Each row is a point on a tangle of strands that fork and nearly touch. The rows are in no order.
(in the rows, 128 means zero)
Points whose rows are less than 32 apart are linked; no others are. Some points are linked to none.
k_515: [162 140  86 156 131 123 139 172]
k_839: [142 164 107 144 141  92 120 133]
k_999: [127 139 114 100  57 113 146  94]
k_789: [111 105 149 113 119 131  71  94]
k_728: [127 164 120 138 106 103 108 110]
k_894: [107 162 102 133 121 175 163 171]
k_373: [151 112 139 161 189 127 158 175]
k_748: [121 136 117 100  74 108 137  96]
k_590: [103 112 121 104 132 178 157 157]
k_114: [113  82 154 104 146 126  62  97]
k_414: [132 145  84 137  87 166 141 173]
k_581: [121 101 149 128 156 124  62 109]
k_28: [121 154 132 130  87 119 106  93]
k_411: [114  94 103  80  97 156 150 142]
k_759: [138 132 149 148 212  91 144 144]
k_410: [ 98  83 179 122 170 156 165 165]
k_565: [121 143 123  98  50 121 148  79]
k_878: [139 105 152 129  79 147  86  71]
k_10: [120  88 148  95 180 113 159 129]
k_48: [148 186 109 172 103  96 112 124]
k_160: [136 166 108 141 100  97 123 117]
k_103: [ 86 147 152 129 152 163 186 170]
k_57: [127 137 125 157 157 165 155 182]
k_657: [162 151  87 148  96 106 138 151]
k_416: [104 101 155 101  94 139  81  77]
k_568: [ 92 131 162 139 161 164 173 176]
k_450: [159 139  85 142  94 126 139 159]
k_503: [118 151 133 107  52 130 133  67]
k_658: [139 170 109 158 152  91 111 136]
k_101: [140 155 125 152 189  92 122 138]
k_732: [147 137  94 153 134 152 143 179]
k_531: [136 107 133 120 180 111 155 144]
k_784: [118  88 105  75 102 140 151 132]
k_777: [114 141 125  99  87 108 125  94]
k_827: [162 161  93 158 136  94 132 153]
k_344: [137 142 105 120 119  98 134 127]
k_511: [150 134 102 159 150 146 148 182]
k_472: [118  81 163 126 177 145 164 164]
k_395: [113 149 127 151 155 170 165 179]
k_593: [116 113 114  80 120 109 142 113]
k_138: [129 134 108 107 120  99 133 122]
k_175: [ 93 125 143  91 100 122 101  84]
k_469: [141 181 113 175 153  96  93 136]
k_908: [114  90 153 107 131 129  65  95]
k_828: [ 89 101 159  99 187 127  84 102]
k_454: [123 154 136 122  54 144 122  64]
k_435: [141 177 128 171  96 119  95 108]
k_387: [156 139  85 153 119 138 140 177]
k_365: [166  91 154 140 105 109  76  74]
k_661: [160 175  95 162 125  90 126 145]
k_18: [152 151  92 138  95 101 138 139]
k_144: [111  80 156 107 169 125  62 103]
k_479: [ 92 114 153  96 183 118  96 105]
k_964: [122  77 152 102 175 131 165 144]
k_358: [123  99 106  78 109 123 148 125]
k_280: [160 118 147 161  91 137  81  84]
k_918: [155 181  99 167 110  89 120 136]
k_869: [146 115 129 138 183 113 153 153]
k_847: [135 171 123 169 175 100  89 135]
k_695: [ 99  70 172 104 167 156 167 154]
k_128: [107  98 125  98 134 174 159 153]
k_388: [101 127 121 115 135 179 161 163]
k_830: [168  86 156 128  96 115  90  57]
k_833: [140 137  84 133  73 157 141 162]
k_227: [118  95 157 111  99 134  71  82]
k_468: [ 88 115 149  83 170 115 110  99]
k_770: [123  83 152 116 173 141 161 156]
k_305: [ 99  71 158  88 158 162 168 148]
k_596: [124 119 111  93 126 108 141 120]
k_148: [144 185 118 173  94 110 104 113]
k_716: [127 143 143 127  60 157 111  63]
k_820: [135 167 123 162 184  97 102 138]
k_247: [177  99 148 154 108 106  81  76]
k_801: [124 137 146 130  73 146  99  73]
k_666: [ 92 148 124 121 140 175 175 167]
k_257: [156  88 154 129  84 135  88  63]
k_112: [101 135 134  92  93 112 115  89]
k_900: [116 138 118 102 108 102 124 109]
k_915: [129  99 138 107 180 112 156 135]
k_714: [164 150  91 155 131 105 136 160]
k_118: [159 176 100 160  79  99 135 127]
k_898: [153 134  84 145 104 140 142 169]
k_692: [ 96 157 112 124 128 175 172 167]
k_180: [134 125 138 162 173 155 158 184]
k_464: [123 161 126 136  96 112 106 102]
k_149: [102  86 162 101 183 129  70 102]
k_276: [136 150 107 129 138  96 127 130]
k_965: [137 139 136 145 202  90 137 138]
k_20: [122 117 150 122  77 146  88  74]
k_907: [147 115 139 166 182 141 156 183]
k_82: [110 114 154 141 166 164 164 173]
k_504: [114  87 127  91 140 159 158 146]
k_161: [ 90 154 139 127 144 167 189 169]
k_734: [119 152  92 136 106 174 146 173]
k_648: [149 110 140 146 194 109 155 159]
k_236: [145 171 107 147  83 102 131 115]
k_730: [106  77 142  90 151 160 161 145]
k_264: [128 148 141 142  77 137  97  85]
k_667: [ 95 117 148  94  95 133  90  81]
k_988: [184 107 142 162  96 121  89  72]
k_166: [148 116 147 152 206 100 156 157]

A fork is a point with three links, a tip a point with one. Leave the first point through the second and follow the links. Name the first fork or tip that comes.
k_833, k_414: k_666
k_770, k_964: k_648
k_692, k_894: k_833
k_748, k_999: k_801
k_667, k_175: k_777
k_411, k_784: k_138
k_20, k_878: k_988
k_264, k_28: k_118
k_657, k_450: k_387
k_149, k_828: k_468

Follow the links from the first point to the second, and from the first to the third. Name the last point that the two ways share.
k_759, k_395, k_915: k_648
k_276, k_565, k_784: k_138
k_907, k_965, k_915: k_648
